Each row is a point on a tangle of strands that fork, close into loops and nearly touch. The rows are in no order.
(in the rows, 128 means zero)
Points whose rows are less than 39.6 apart are linked; no others are.
Z71: [144 106 148 120  67 130 189 106]
Z151: [148 117 161 141  98 145 148 107]
Z777: [127  76 116 134 158 123  80  88]
Z692: [148  88 145 123  72 121 172  97]
Z944: [148 125 175 138 105 155 165 111]
Z902: [146 149  87 106 160  76 100 160]
Z90: [104  66 113 141 116 123 102 120]
Z762: [123 143  97 141 129 127 104 166]
Z784: [124 186 124 138 118 153 128 138]
Z86: [107 139 174 137 108 168 176 140]
Z7: [112 164 184 112 105 171 186 111]
Z652: [125  57 129 138 141 127  96  90]
Z172: [102 123 169 130  94 157 192 149]
Z25: [112  70 124 140 101 125 114 113]
Z415: [144  72 155 149 129 137 118 111]
Z760: [156 182 135 141 129 154 116 113]
Z644: [102  80  99 136 131 120  90 122]
Z394: [129  89 102 126 175 115  75  99]
Z398: [143 142  81 108 160  83  88 138]
Z511: [108  91  88 131 144 114  84 129]
Z540: [109 106 155 142  86 147 178 149]
Z668: [152 149 103 131 159 115  96 150]
Z983: [127 124  92  69 189  28 106 115]
Z886: [151 138 115 140 149 131  93 132]
Z50: [121 134 172 109  88 152 210 121]
Z409: [112 111  70 110 163  79  91 161]
Z868: [109 168 156 127  80 160 172 113]
Z793: [105 109  68  91 175  57  98 153]
Z273: [156 175 131 141 143 148 111 127]
Z44: [125 154 145 145 100 157 142 126]
Z353: [135 141 140 149 118 151 124 128]
Z821: [115  74 131 138  76 125 148 127]
Z189: [123 109  79  91 195  66  88 120]
Z88: [149 185 129 134 168 144 119 159]
Z946: [141 170 166 140 125 171 143 112]
Z242: [146 127 104 133 145 120  85 116]
Z570: [129 105  87 111 182  97  75  99]
Z947: [113  59 126 134  86 119 132 109]
Z257: [150 173 100 122 157 108 108 164]
Z346: [135  62 143 143 135 130 105 100]
Z812: [152 172 155 144 124 165 129 102]
Z39: [123 164 113 144 127 143 119 159]
Z304: [153 164  98 109 164  80 112 173]
Z848: [114 149 181 103  96 163 206 115]
Z830: [106 153 167 138 119 170 161 143]
Z589: [148 102 155 153 128 145 118 116]
Z116: [144 129  90 121 155 104  80 123]
Z612: [114 176 146 136  93 162 152 124]
Z79: [128 124  90  75 184  32 105 135]
Z359: [117  92 137 145  83 133 141 130]
Z318: [120 149 154 126  67 151 181 111]
Z882: [116 113  79  83 182  44 103 150]
Z640: [111 106 142 148  84 142 153 144]
Z912: [138 154 178 139 115 168 160 111]
Z557: [147  98 152 136  88 134 149 101]
Z496: [115 125  85 133 140 111  96 168]
Z432: [120 106  77  98 192  82  83 107]
Z806: [113 107  77 119 156  96  85 140]
Z452: [130 187 132 135 164 149 128 169]
Z500: [135 124 154 128  71 140 183 110]
Z922: [158 178 133 139 163 147 113 141]
Z572: [113 120 167 118  88 150 209 137]
Z850: [150 126 147 150 125 147 116 115]
Z737: [ 97 172 150 137 125 169 149 156]
Z601: [108 193 138 133 128 166 140 149]

A fork is a point with three links, a tip a point with one. Leave the first point through the second and follow the links. Name the first fork or tip that comes.
Z25; Z947 => Z172
Z830; Z737 => Z496
Z346; Z652 => Z189
Z644; Z511 => Z983
Z273; Z922 => Z452
Z572; Z50 => Z7

Name the points in between on the shortest way along the links from the first point to the second, in order.
Z116; Z304 => Z398, Z902
Z640; Z50 => Z540, Z172, Z572
Z793; Z644 => Z409, Z806, Z511
Z496; Z86 => Z762, Z39, Z784, Z601, Z737, Z830
